Points, in no order, along strands that fork and pass close to each other.
In the rows, zero is written as 100.
Points whose rows are less than 139 apart are linked; no others are. Some points are linked to none.
<41>: 122	88	98	98	113	118	88	129	93	92	86	103	106	91	105	106	118	103	122	116	122	141	109	100	81	101	78	44	74	130	114	115	62	72	102	99	128	104	55	106	91	100	67	85	104	149	134	113	112	76	125	82	77	65	68	110	100	100	122
<205>: 117	151	72	83	74	72	105	106	83	76	153	120	102	90	90	70	78	59	111	91	88	34	128	90	76	89	105	117	71	123	137	85	94	98	67	131	75	102	111	128	115	105	112	73	128	94	84	65	113	114	60	139	122	138	91	90	125	59	60
<1080>: 105	68	130	107	97	107	73	91	99	89	83	85	100	123	138	99	100	137	116	113	143	119	100	129	97	122	77	85	101	105	83	117	79	52	104	99	111	114	69	138	81	102	115	129	51	121	168	110	127	87	118	73	104	70	101	81	70	128	110
<343>: 105	56	116	126	114	98	45	113	95	102	60	111	158	128	87	97	116	70	158	111	146	172	96	105	84	130	72	38	103	65	87	110	81	68	95	45	151	131	85	116	110	76	69	51	81	129	114	151	109	93	88	71	78	47	95	94	142	73	115
<182>: 102	148	91	106	86	72	91	88	70	108	110	129	127	107	88	78	78	72	85	77	113	75	124	84	69	99	106	126	93	64	108	78	149	111	75	110	63	108	127	117	134	101	116	84	103	72	82	122	101	131	43	109	139	101	129	103	141	50	25
<690>: 100	105	102	123	80	116	116	109	103	82	122	101	87	147	101	50	118	90	26	79	116	64	85	102	114	90	106	134	115	81	134	99	150	123	64	92	50	77	111	100	110	128	156	152	87	29	76	91	83	174	107	98	106	102	124	86	118	123	65
<331>: 119	107	111	62	108	129	96	146	107	67	147	96	44	53	97	132	77	101	160	114	81	88	109	95	81	60	105	70	57	144	126	117	45	93	108	142	118	78	90	86	81	82	72	76	119	126	102	58	100	90	107	95	104	118	90	105	68	88	156
<33>: 103	55	97	139	120	103	49	86	94	109	62	101	157	109	93	103	115	106	121	105	128	172	86	94	99	131	91	46	107	75	91	106	90	89	103	63	142	115	74	108	103	91	77	70	82	135	117	166	101	81	85	68	69	47	96	110	155	100	101
<146>: 80	86	137	114	60	60	88	109	80	122	98	118	104	112	101	79	76	103	85	85	147	87	121	99	113	98	82	120	82	78	79	97	113	95	99	73	72	115	128	108	109	87	91	100	64	68	117	128	132	108	84	112	132	82	136	126	110	74	50
<605>: 85	80	126	106	60	77	87	132	102	119	87	134	74	140	83	77	88	115	38	114	145	110	92	118	128	106	101	94	91	97	62	111	101	89	88	51	74	124	98	88	106	103	94	117	76	47	108	124	117	142	130	113	126	84	108	119	89	112	88
<422>: 122	109	119	81	88	72	77	124	86	125	66	131	125	100	55	117	82	44	126	103	133	135	106	108	86	98	86	62	83	104	63	107	93	100	109	62	105	126	90	91	115	89	69	52	119	104	102	111	119	127	114	114	110	94	76	123	98	56	106
<713>: 72	110	111	116	98	122	107	79	112	119	94	95	88	143	59	65	94	104	20	95	81	89	85	97	132	74	122	141	127	70	86	110	137	142	101	88	94	101	106	66	112	103	125	130	80	14	60	112	73	158	122	86	117	95	133	117	75	118	90
<95>: 116	110	51	62	75	59	98	164	89	50	166	125	41	84	91	110	54	99	104	111	88	40	112	111	123	71	142	105	52	143	131	110	39	107	50	137	103	125	110	122	123	104	85	48	146	107	108	47	96	104	80	148	141	138	63	106	137	70	105
<868>: 69	73	155	125	62	66	87	120	77	97	94	106	98	117	124	69	87	111	87	74	172	83	123	98	105	91	57	127	72	62	105	93	116	101	97	82	84	97	119	115	110	85	106	125	44	81	144	134	139	96	85	91	144	72	157	102	120	93	39
<1015>: 106	75	102	157	121	82	69	75	86	123	71	100	147	106	86	114	85	117	107	90	111	136	81	89	103	115	104	81	114	78	91	105	115	114	102	81	129	114	96	104	94	89	95	94	72	118	109	158	101	87	76	70	89	46	117	117	148	107	89
<469>: 86	123	112	79	72	61	64	95	88	114	127	135	101	90	97	96	59	77	149	117	115	67	135	111	97	104	85	143	72	85	60	111	92	65	97	81	73	139	138	124	109	93	99	59	94	87	108	98	139	104	42	152	156	117	104	110	96	37	46
<716>: 100	90	118	117	134	104	59	135	81	84	106	121	156	117	93	90	108	49	165	104	142	139	126	107	67	118	51	63	100	77	94	117	75	60	75	56	156	129	86	128	114	90	74	53	94	143	126	133	105	99	89	64	92	28	80	110	156	86	114
<384>: 96	116	88	117	119	117	105	107	89	78	96	91	101	133	71	90	80	93	52	85	99	90	90	101	84	113	131	93	123	127	98	97	115	121	76	108	84	107	72	92	116	114	139	139	105	71	93	108	85	159	104	99	87	105	72	90	94	135	117
<195>: 116	82	79	124	104	118	59	106	103	111	35	114	128	150	61	115	93	103	86	104	115	168	53	117	105	119	125	67	127	79	55	85	81	134	125	47	136	128	60	60	118	69	86	69	130	77	98	148	85	144	128	88	79	87	67	98	101	99	118
<849>: 99	95	57	90	131	172	96	106	130	67	48	66	106	113	95	119	142	98	79	118	90	156	64	109	110	127	118	41	122	128	96	93	79	106	126	103	119	99	35	69	90	93	100	102	146	131	102	102	75	94	135	81	36	119	42	75	85	117	138
<114>: 76	125	86	111	59	68	96	76	93	138	128	140	74	110	79	90	53	112	84	112	83	51	103	98	116	110	123	147	99	82	57	99	97	81	104	84	67	126	148	92	116	98	127	87	111	56	84	109	110	119	66	161	141	131	119	108	98	64	45
<864>: 110	56	113	148	87	62	104	129	85	104	134	133	92	68	119	84	100	133	113	74	137	63	119	85	119	94	74	138	65	105	136	90	86	100	82	112	101	107	99	117	94	103	83	130	76	128	144	81	150	54	91	147	147	87	100	97	151	102	52
<595>: 94	142	112	124	103	93	97	87	75	101	109	121	107	136	97	72	101	113	52	54	124	88	112	86	82	89	101	129	98	55	126	67	163	140	76	117	66	76	115	108	141	103	128	121	78	49	91	123	92	144	50	73	125	84	156	102	148	73	25
<1072>: 91	94	143	113	95	96	66	85	114	120	86	88	126	89	117	103	101	96	170	113	129	119	134	93	79	102	33	105	85	89	95	126	92	60	112	73	140	97	118	109	93	86	75	96	62	137	133	120	135	66	85	98	122	49	136	117	84	80	141
<519>: 121	95	49	134	116	103	104	83	82	94	68	97	109	122	61	142	91	96	133	89	72	88	66	97	75	124	148	91	144	115	62	83	79	128	111	89	120	103	91	63	119	77	131	67	132	96	59	114	76	123	95	94	84	107	53	96	110	108	150
<692>: 62	76	110	93	152	123	124	74	141	79	66	52	109	95	159	96	170	108	42	133	74	145	103	113	117	137	86	81	135	102	114	96	145	82	79	150	85	79	51	142	46	131	108	136	125	144	124	97	97	56	128	72	59	102	118	68	80	151	93
<1178>: 92	90	32	94	139	171	87	107	107	43	50	78	92	132	99	126	131	86	119	109	95	123	59	124	101	138	133	41	144	133	96	77	75	115	123	92	124	94	44	72	90	72	125	79	149	121	97	83	65	111	117	62	44	119	34	68	104	108	149
<339>: 95	100	113	120	140	114	77	128	92	83	117	119	144	99	102	91	124	77	140	102	127	122	148	91	70	112	34	86	78	99	126	109	64	71	72	88	150	100	68	138	107	114	77	88	107	171	134	125	110	83	86	71	85	35	95	130	149	119	106
<1013>: 105	92	115	96	93	76	122	79	100	130	69	83	136	90	100	84	133	96	76	89	117	122	107	77	103	77	64	106	82	74	118	89	143	119	109	93	104	69	121	93	95	113	67	99	72	104	85	126	109	67	125	72	79	74	149	132	97	105	92
<933>: 73	80	96	85	144	141	85	60	127	58	57	59	118	123	144	109	144	92	61	142	83	156	97	126	120	149	92	70	147	107	106	104	140	68	86	142	85	99	34	138	50	125	120	118	138	150	135	100	107	81	124	52	53	108	106	79	90	140	98
<85>: 96	84	120	104	47	93	162	87	108	127	128	98	69	91	132	73	114	133	78	80	81	60	96	84	143	86	88	155	93	77	119	101	100	102	111	93	73	75	161	86	84	109	97	141	74	64	99	75	108	73	121	122	96	117	136	89	81	125	74
<945>: 101	96	108	110	106	93	140	87	91	118	97	88	120	76	113	82	146	99	68	75	109	104	110	72	91	88	75	107	85	90	148	77	126	131	92	110	92	58	112	99	90	125	91	125	84	119	90	103	99	71	111	83	69	87	129	119	124	130	80
<772>: 109	95	130	62	68	99	121	109	107	93	144	87	54	53	135	93	103	118	133	104	86	62	129	81	98	73	70	118	54	113	133	102	71	90	111	117	88	75	128	98	81	92	66	108	90	110	99	49	113	65	108	113	121	131	108	118	57	100	102
<697>: 125	100	111	67	51	71	125	114	99	118	101	117	98	88	96	88	118	63	97	98	111	85	122	88	102	78	71	98	67	101	116	107	104	96	107	76	76	86	122	95	91	109	68	81	97	101	89	88	124	84	129	120	96	107	110	149	98	80	87
<644>: 106	103	87	82	95	92	97	95	114	127	74	92	165	72	33	117	132	60	50	95	106	113	70	96	88	76	105	84	82	71	108	100	119	158	124	68	85	92	89	69	137	109	68	74	142	94	50	126	85	112	128	103	71	100	86	152	129	106	74
<245>: 56	119	111	114	67	71	73	65	91	155	140	142	60	100	86	116	50	132	113	104	77	70	99	109	122	122	119	154	100	80	29	112	67	68	131	71	85	129	166	81	114	93	119	98	96	65	89	94	119	121	73	146	136	149	115	111	86	77	53
<520>: 76	94	134	90	53	67	85	73	111	173	131	129	49	80	92	132	77	140	112	100	78	86	100	99	136	108	97	129	95	96	47	118	70	64	140	78	97	106	156	65	98	90	86	114	83	73	103	86	121	89	105	121	125	139	115	108	69	97	90
<700>: 131	72	88	133	91	97	101	98	86	117	113	114	62	108	95	134	67	149	137	92	80	86	79	108	96	124	137	98	123	123	75	107	64	81	110	99	114	114	106	79	97	80	120	108	87	96	108	94	96	92	95	105	107	102	72	90	100	125	142
<879>: 102	131	110	110	95	48	89	50	106	148	87	115	122	103	69	104	80	86	87	109	79	84	83	92	113	76	111	153	97	47	85	105	161	133	130	110	84	106	150	97	102	103	99	82	80	58	63	129	97	105	67	117	142	94	151	124	110	55	43
<586>: 87	107	128	99	70	46	73	97	95	133	101	128	107	101	87	93	68	72	117	111	127	83	119	100	113	99	90	127	76	66	65	105	119	82	109	74	69	124	142	115	100	96	92	69	72	73	96	124	132	104	58	141	146	102	133	121	116	47	44
<1105>: 99	121	118	123	97	105	111	94	90	86	107	97	98	141	112	67	137	114	28	59	129	87	86	99	102	79	90	129	112	63	136	76	164	147	75	114	64	57	110	109	115	116	151	154	75	55	93	105	89	151	92	67	102	91	151	97	133	108	45
<745>: 116	111	90	72	112	105	91	167	99	44	162	107	57	64	90	112	70	84	151	100	84	76	118	100	77	44	105	85	43	145	156	121	36	95	90	153	121	86	88	114	87	104	68	68	144	132	108	52	106	102	105	98	118	109	76	115	114	89	127
<555>: 91	91	115	127	108	118	105	65	116	134	72	87	92	113	106	111	82	163	72	99	74	124	74	99	144	106	121	107	140	92	60	113	105	96	132	106	124	108	95	79	81	97	110	129	74	79	95	118	87	94	116	86	91	83	112	82	62	144	132
<255>: 120	87	104	86	70	87	172	109	114	128	135	92	72	70	112	87	117	125	91	92	61	69	100	66	119	90	101	118	93	100	131	98	104	109	106	118	78	65	151	82	79	114	87	129	92	84	81	61	92	61	117	138	88	127	118	94	92	120	100
<1053>: 109	124	65	67	106	75	102	172	80	43	161	118	68	77	79	107	64	70	117	94	96	59	107	102	84	60	123	80	50	151	145	113	44	107	66	143	109	111	99	120	116	104	78	55	151	125	116	58	100	126	98	111	128	118	55	105	136	81	109
<904>: 114	83	100	86	75	96	108	111	119	140	67	110	127	90	51	98	140	88	51	105	112	130	73	92	112	85	99	72	75	93	101	109	105	135	119	55	99	87	89	61	113	98	53	84	128	81	73	128	98	99	157	103	63	92	90	137	104	98	96
<87>: 111	123	59	86	50	61	116	114	97	91	154	125	65	94	86	84	71	85	94	106	82	33	105	97	112	98	127	122	85	132	111	95	79	99	66	112	72	111	124	114	117	108	111	80	134	84	89	64	100	102	66	170	123	150	85	103	119	64	68
<202>: 88	119	83	132	131	120	80	52	50	96	88	110	116	147	107	102	50	104	135	70	107	101	109	115	60	110	135	120	139	73	66	83	111	105	97	87	95	127	125	109	122	80	144	89	63	77	108	113	93	143	49	68	129	80	109	94	100	78	107
<756>: 124	139	77	92	77	38	92	92	104	110	92	134	122	92	67	101	97	48	93	128	93	71	97	103	109	95	123	135	73	80	76	109	138	97	91	93	57	119	135	118	104	117	119	65	111	75	60	115	88	101	50	159	130	124	100	111	131	59	17
<579>: 93	139	90	96	73	69	100	44	106	148	106	123	90	113	59	98	76	82	84	125	54	69	93	94	108	92	128	151	103	63	73	98	132	112	118	108	68	114	154	89	111	103	120	83	116	43	50	106	99	116	75	144	131	135	127	107	81	58	57
<511>: 85	71	87	73	154	160	150	148	159	88	85	54	68	73	111	119	147	117	69	140	55	145	63	88	117	109	136	35	126	121	103	100	91	107	118	132	107	79	45	60	85	92	84	133	140	106	87	87	47	59	154	111	41	127	63	50	55	121	143
<413>: 48	117	98	80	139	128	127	65	124	108	84	53	108	102	103	95	84	108	59	71	42	114	99	78	134	92	123	118	153	93	84	77	138	138	130	128	109	92	109	85	96	113	117	132	89	73	57	96	67	91	99	87	82	118	120	81	55	117	153
<120>: 102	121	78	111	102	97	112	110	78	83	120	101	118	98	65	91	89	76	59	73	94	84	100	85	73	102	122	90	100	126	124	86	109	133	73	109	80	95	87	99	128	114	110	110	121	93	80	104	90	137	88	109	83	111	67	112	131	108	96
<371>: 102	111	116	84	80	67	76	119	82	121	70	129	135	105	51	104	84	49	88	99	125	126	104	98	87	96	105	86	84	77	70	99	127	117	95	68	82	123	97	94	129	92	70	58	113	78	75	131	98	137	104	110	122	94	94	143	119	58	73
<851>: 105	132	52	90	102	66	120	154	77	47	166	104	90	67	71	105	75	65	94	82	75	47	93	90	71	90	131	76	61	151	159	97	61	121	57	144	103	106	93	122	128	114	102	70	153	120	98	66	82	135	82	129	101	143	51	97	153	90	105
<1155>: 102	133	70	112	115	79	117	132	65	70	156	112	109	82	82	94	87	69	76	60	86	63	101	91	64	103	110	77	74	139	159	76	80	120	47	129	92	100	81	117	133	120	110	99	136	113	100	82	88	148	79	115	95	128	47	97	165	114	89
<3>: 102	83	121	58	121	134	128	143	133	68	92	68	55	86	140	100	156	117	84	143	96	139	92	111	89	81	88	50	77	133	136	109	80	86	100	140	99	74	50	112	65	98	72	119	115	137	118	82	101	69	164	83	64	116	78	79	30	121	135
<757>: 59	97	134	63	114	117	156	83	123	93	92	43	89	109	152	64	132	105	59	90	77	91	103	97	129	78	86	123	127	85	118	86	147	118	113	120	73	59	123	117	80	115	117	161	72	86	83	77	81	97	131	80	66	123	135	70	40	143	129
<412>: 145	91	123	62	81	103	79	124	124	110	142	116	47	38	104	154	88	115	177	131	84	93	114	101	99	82	85	85	70	122	91	128	52	65	122	114	126	85	106	62	87	83	67	75	105	123	103	70	105	65	98	114	130	114	99	108	70	82	143
<145>: 59	103	118	63	133	124	150	91	113	83	95	44	102	75	156	72	141	100	83	86	85	120	138	85	106	93	71	97	114	109	132	73	134	113	103	126	91	61	108	115	73	119	94	136	81	126	83	78	89	54	118	78	76	118	134	91	48	132	133
<963>: 109	97	92	125	111	127	91	68	71	83	136	95	86	95	128	111	58	138	162	70	93	55	112	110	76	114	110	137	122	108	94	106	63	80	104	102	103	106	119	111	97	84	143	124	52	107	134	64	110	110	56	86	121	110	92	72	93	108	120
<769>: 128	125	99	85	63	80	144	82	111	119	147	90	93	61	126	78	114	93	114	92	67	42	113	72	112	91	83	142	86	96	155	90	115	110	105	126	76	68	152	96	86	112	99	113	96	92	69	52	106	56	80	131	102	136	130	88	104	92	73
<806>: 117	149	107	103	78	77	116	64	111	123	131	98	122	68	130	84	117	83	125	98	92	45	119	79	101	85	52	158	84	74	152	92	135	111	107	129	86	67	151	103	93	114	100	108	84	99	84	74	120	52	57	131	118	110	156	76	108	79	54
<1149>: 132	82	87	108	92	105	73	130	96	122	57	129	106	123	64	121	111	92	118	115	131	161	64	117	100	127	106	29	95	112	72	100	61	98	125	48	142	130	68	70	119	78	76	65	130	106	123	132	109	119	130	100	78	83	49	82	102	82	125
<285>: 118	91	132	79	73	90	79	87	108	144	136	113	57	50	112	148	79	137	164	116	75	92	109	94	109	104	89	112	93	109	62	119	60	64	135	93	119	102	136	64	91	79	85	94	83	109	105	80	105	67	91	109	129	126	103	100	69	94	129
<388>: 127	104	93	90	94	98	88	138	83	108	82	125	101	93	70	121	97	80	117	100	127	129	94	109	89	105	103	38	76	132	86	115	69	99	113	80	123	119	72	80	113	85	70	61	135	120	117	105	109	115	132	102	89	85	49	111	101	83	125
<608>: 63	107	128	111	107	120	84	62	112	100	68	62	123	91	143	101	117	113	141	112	124	126	141	100	96	106	26	114	101	95	106	99	105	69	104	92	145	93	112	116	85	102	77	112	65	154	129	119	124	53	92	69	114	48	155	116	66	103	142
<938>: 132	90	86	98	120	117	95	147	89	66	116	112	74	91	111	116	94	116	128	108	114	115	97	114	73	102	108	58	79	144	122	118	45	83	87	123	123	113	61	113	89	98	84	103	106	140	137	86	104	89	123	86	94	78	52	100	104	117	132
<802>: 87	93	70	78	140	167	124	139	138	81	78	68	90	75	92	128	151	99	67	124	79	138	61	94	103	105	118	25	93	132	128	99	82	112	128	119	115	85	40	63	97	85	78	111	158	136	99	91	73	76	147	96	31	129	41	84	73	109	136
<378>: 118	97	76	79	77	71	73	129	93	61	175	126	40	76	89	130	43	123	158	112	79	46	108	125	107	82	142	120	67	142	98	106	24	80	77	128	117	137	117	104	113	88	107	58	126	98	120	47	107	96	64	135	153	148	72	100	109	71	111
<961>: 74	95	69	104	129	155	98	87	119	74	62	69	86	129	110	124	91	103	112	95	51	108	80	111	128	126	145	84	179	122	59	84	95	116	131	105	116	91	73	74	84	82	138	110	110	91	73	81	66	100	108	74	66	127	72	66	59	119	179
<442>: 117	144	100	98	83	65	111	49	95	124	102	101	131	89	104	83	115	68	103	93	92	69	106	87	105	76	80	146	84	55	134	93	160	124	107	118	76	81	153	103	103	120	101	99	83	76	75	101	108	83	74	108	114	100	166	107	109	60	48
<459>: 74	73	156	130	90	92	70	93	79	101	82	91	114	117	133	85	89	124	113	86	165	106	122	114	92	104	55	118	84	83	88	106	96	75	99	88	106	112	98	125	96	89	109	134	35	106	169	128	137	87	100	79	130	58	133	89	85	117	84
<1158>: 51	120	120	81	127	121	126	60	115	96	75	45	116	66	160	88	132	108	104	100	107	134	145	83	109	93	42	113	109	107	117	77	128	94	105	123	115	76	113	114	81	114	78	120	76	149	106	95	105	48	110	64	100	87	155	102	53	123	133
<66>: 135	136	77	104	95	50	95	85	95	103	97	115	129	78	46	137	77	57	113	112	78	75	97	92	76	105	129	121	90	109	79	113	120	104	104	112	84	113	119	91	112	118	117	70	125	88	57	107	90	109	67	140	122	125	72	107	125	79	76
<903>: 79	61	146	118	69	86	149	91	115	131	101	92	69	96	137	86	122	169	53	98	100	70	73	107	145	88	81	162	97	64	106	114	109	102	122	98	84	74	139	102	76	111	107	160	54	71	129	101	116	89	146	104	108	97	141	72	78	156	68
<1179>: 102	111	102	91	89	76	88	91	95	118	72	112	145	96	49	96	104	66	62	88	115	111	92	88	82	80	107	104	90	71	98	92	147	146	100	80	78	98	107	87	133	104	75	79	115	78	62	126	93	130	105	90	99	89	108	154	124	78	65
<549>: 123	124	75	83	86	70	81	118	81	67	160	126	85	83	93	107	41	91	161	110	93	49	128	121	86	92	119	134	75	125	97	113	50	70	80	111	108	135	115	119	115	95	106	59	121	100	112	60	116	108	50	136	151	121	72	94	120	60	89
<674>: 123	90	124	98	93	92	73	122	101	109	102	113	111	76	102	112	96	86	160	113	124	116	131	98	80	97	62	72	79	114	98	127	70	60	106	85	135	101	91	104	92	85	66	79	86	132	124	110	129	75	105	106	116	65	97	115	101	80	132
<978>: 116	72	104	124	96	109	99	76	105	138	81	106	82	106	116	133	85	162	126	106	79	130	76	102	119	118	121	80	143	102	60	113	75	79	143	90	128	104	100	72	84	86	101	105	77	99	105	109	85	74	110	86	90	92	98	79	69	126	146
<979>: 98	66	86	84	153	158	139	123	143	64	85	56	64	75	154	124	156	127	85	151	54	165	79	105	107	119	128	43	131	126	103	106	92	77	99	149	100	89	35	106	59	99	87	127	129	143	114	89	55	44	132	90	55	120	72	51	68	116	127
<621>: 101	119	94	76	83	71	72	123	70	76	159	144	94	95	108	89	33	82	152	110	116	56	140	127	92	97	109	132	68	94	65	98	69	53	73	76	95	160	123	135	122	91	108	45	113	96	121	80	137	118	42	145	173	111	75	91	106	42	60
<680>: 97	95	92	110	128	147	100	68	89	75	105	73	87	90	145	116	80	134	152	88	84	93	110	105	88	117	102	110	145	124	96	96	83	82	103	116	109	94	99	110	72	93	126	122	63	129	120	70	92	75	75	74	98	95	95	78	77	126	145
<516>: 105	58	98	103	151	141	120	97	127	65	97	67	66	79	165	128	135	139	110	135	67	131	86	111	97	124	113	73	140	119	107	111	91	66	92	149	99	98	51	132	46	103	106	139	99	151	130	76	75	46	108	79	75	100	86	56	73	139	128
<895>: 46	110	94	83	140	139	113	97	135	93	85	45	78	106	102	113	71	98	89	88	25	104	102	86	130	108	148	101	166	117	67	71	113	127	140	124	120	86	96	73	104	98	141	131	111	76	53	86	54	94	108	107	73	139	88	63	43	113	178
<779>: 80	110	97	121	95	128	115	85	115	94	111	88	89	144	72	53	116	81	26	84	76	72	86	88	128	77	126	139	124	74	123	99	151	136	86	90	72	77	111	81	102	124	143	147	84	13	53	92	67	169	110	100	101	112	131	94	94	121	95
<500>: 89	96	83	99	146	139	100	108	110	59	91	65	88	123	97	107	95	95	72	103	87	100	72	117	94	123	129	71	138	143	101	106	115	102	88	123	94	100	47	103	85	114	143	140	118	108	105	86	84	127	111	92	55	114	68	78	81	139	142
<138>: 79	84	143	86	105	118	125	65	133	134	79	68	78	102	136	101	106	167	62	116	80	108	80	106	134	104	91	118	128	90	66	122	107	76	127	115	102	97	101	109	85	109	99	151	70	86	115	99	91	90	143	86	89	100	119	63	38	158	126
<997>: 111	94	127	89	74	71	91	122	94	107	106	117	101	85	104	84	105	77	121	94	132	81	138	88	88	80	55	98	54	104	114	114	94	82	100	82	100	95	105	113	96	100	63	87	86	120	115	98	137	79	109	112	118	80	112	131	113	83	87
<464>: 112	149	74	111	73	81	116	97	75	96	134	126	113	111	99	59	95	69	79	71	100	53	123	81	80	96	108	119	86	93	138	64	137	119	62	122	57	89	120	123	128	107	126	92	111	70	79	91	99	136	54	121	114	128	113	91	147	63	36
<337>: 79	99	128	116	83	94	85	81	97	136	81	119	81	140	73	85	78	129	47	102	105	104	87	114	125	94	114	125	110	83	59	115	115	103	112	78	94	115	109	79	107	89	109	123	67	25	87	126	98	148	124	96	115	93	131	124	71	112	92
<642>: 98	84	91	84	101	123	105	94	123	128	49	76	140	92	73	95	150	109	42	109	102	166	74	91	109	86	94	66	88	91	107	103	109	122	125	78	113	88	63	69	107	99	54	93	125	107	87	132	95	78	157	83	48	97	89	118	85	114	112
<1033>: 116	73	114	140	102	74	119	113	93	125	114	116	129	65	107	87	149	98	93	80	127	97	116	72	88	95	52	107	63	88	153	86	107	115	75	106	97	69	98	111	93	131	77	120	94	143	113	113	110	62	104	106	90	67	118	122	167	123	56
<804>: 77	63	150	100	95	93	131	73	133	135	76	62	83	96	155	91	130	178	58	125	108	102	72	110	135	93	75	133	101	72	86	115	114	75	122	108	97	85	108	120	72	104	93	155	61	105	136	115	109	67	150	85	96	87	136	55	43	162	96
<948>: 107	110	73	106	129	120	82	90	61	86	72	108	138	125	85	110	82	75	147	81	118	129	104	114	63	114	114	83	130	99	75	84	95	111	87	73	119	114	87	98	115	88	111	60	104	118	95	119	91	127	84	66	85	75	70	114	113	87	123
<928>: 116	92	111	137	124	87	93	120	84	106	122	116	136	66	97	97	124	85	123	87	121	103	134	78	73	106	45	97	71	106	144	105	86	88	74	104	124	94	80	125	103	121	80	106	97	165	123	117	111	78	79	96	102	52	97	124	165	118	82
<1092>: 111	129	64	101	97	76	107	104	86	92	102	108	129	86	39	127	81	49	86	92	93	76	83	87	71	112	128	95	90	111	89	93	105	127	88	100	85	111	98	87	139	103	102	69	154	93	55	116	86	146	92	131	105	118	56	123	135	88	88
<761>: 92	82	100	85	144	139	97	89	131	67	78	58	96	130	111	95	121	100	53	128	90	114	70	119	107	126	105	67	136	120	103	115	134	89	73	133	83	101	25	124	68	124	128	142	127	127	112	95	103	115	130	89	50	109	86	76	74	147	125
<624>: 93	88	110	81	102	108	121	84	116	134	53	72	123	93	102	89	132	122	63	106	98	149	96	85	116	84	88	91	101	95	95	92	129	113	122	93	115	83	91	82	92	99	66	106	91	94	88	119	101	62	144	77	70	94	122	106	62	116	129
<805>: 103	69	101	106	137	151	96	94	112	57	102	76	74	87	168	117	122	150	152	115	93	123	112	121	86	118	85	88	120	118	109	110	72	64	89	128	119	93	64	134	52	98	105	123	81	160	138	72	97	52	103	69	96	79	94	74	76	131	136
<185>: 119	103	85	105	132	112	75	120	62	75	91	120	137	113	98	103	85	68	161	93	130	129	115	115	57	120	87	69	109	102	98	98	79	79	77	67	137	123	82	115	115	95	98	61	98	138	111	110	96	119	91	63	84	53	54	106	140	99	120
<247>: 111	79	113	99	58	107	128	105	113	108	88	98	95	132	96	61	138	96	35	88	116	103	86	104	124	73	98	123	104	75	113	101	136	121	98	64	74	80	125	83	96	113	106	127	89	46	79	109	97	132	146	81	84	86	135	133	98	121	87
<533>: 90	99	75	105	130	126	71	62	70	94	49	106	126	158	92	107	76	85	142	84	111	142	90	125	65	110	135	99	154	80	52	75	116	123	102	75	113	122	92	96	113	75	126	63	91	94	91	113	82	135	85	54	100	79	92	113	88	79	134
<125>: 93	115	94	132	106	108	84	64	53	99	129	116	104	113	117	107	38	126	137	66	112	69	117	112	77	115	114	144	120	82	82	96	94	87	108	94	91	127	130	111	120	82	144	112	57	85	133	105	116	129	41	97	140	94	107	73	108	87	81
<1009>: 91	84	53	102	142	154	106	105	97	46	79	72	72	115	106	128	96	97	145	100	65	91	73	119	92	128	147	62	149	147	89	85	78	109	107	104	119	82	70	85	82	75	147	91	115	118	89	69	66	100	98	69	61	116	54	66	96	115	172
<435>: 128	119	59	75	44	40	105	114	115	102	131	145	88	97	102	85	99	67	97	124	108	34	101	100	136	90	110	134	74	104	95	98	106	92	75	88	54	113	135	125	106	122	114	58	121	98	73	71	108	83	58	173	120	134	100	115	134	60	31
<322>: 127	96	76	98	113	141	60	99	109	84	28	107	110	179	77	107	107	99	87	118	128	161	53	139	109	125	115	59	141	99	56	94	83	103	113	57	130	127	41	73	107	82	114	85	130	88	111	123	90	154	136	80	66	97	59	66	81	118	126
<270>: 103	98	107	100	79	87	106	91	95	116	82	95	131	117	74	76	129	93	37	77	110	114	85	92	107	66	101	118	100	57	116	91	151	158	98	70	88	76	127	87	118	98	87	102	101	49	64	125	83	126	116	61	93	76	144	156	129	89	64

A fork is a point with three links, a tip a point with one. Leave the first point through the second and follow the links. Name the first fork or tip that comes.
<1105>; <595>: <120>
<879>; <579>: <1053>
<716>; <185>: <413>
<85>; <903>: <700>
<961>; <1009>: <716>
<945>; <1013>: <1179>
<435>; <87>: <605>

A fork is a point with three links. Follow the links from the first point to the second and name the forks in between, in order.
<851>; <978>: <1053>
<697>; <644>: <674> <41> <388> <1179>
<371>; <339>: <1179>
<442>; <87>: <1053> <120>
<1155>; <692>: <120>
<1179>; <1015>: <716>
<125>; <247>: <716> <1179>
<933>; <95>: <120> <1053>
<41>; <757>: <674>

Name the points in between on the shortest way along the links from the first point to the second, in order.
<948>; <145>: <185> <716> <339> <928> <1033> <945> <1013> <624> <642> <904> <644> <1179> <371> <422> <388> <41> <674> <1072> <608> <1158>
<245>; <95>: <520> <285> <412> <331> <745> <1053>
<442>; <1080>: <879> <579> <114> <245> <520> <285> <412> <331> <745> <1053> <95> <378> <549> <621> <469> <586> <146> <868> <459>
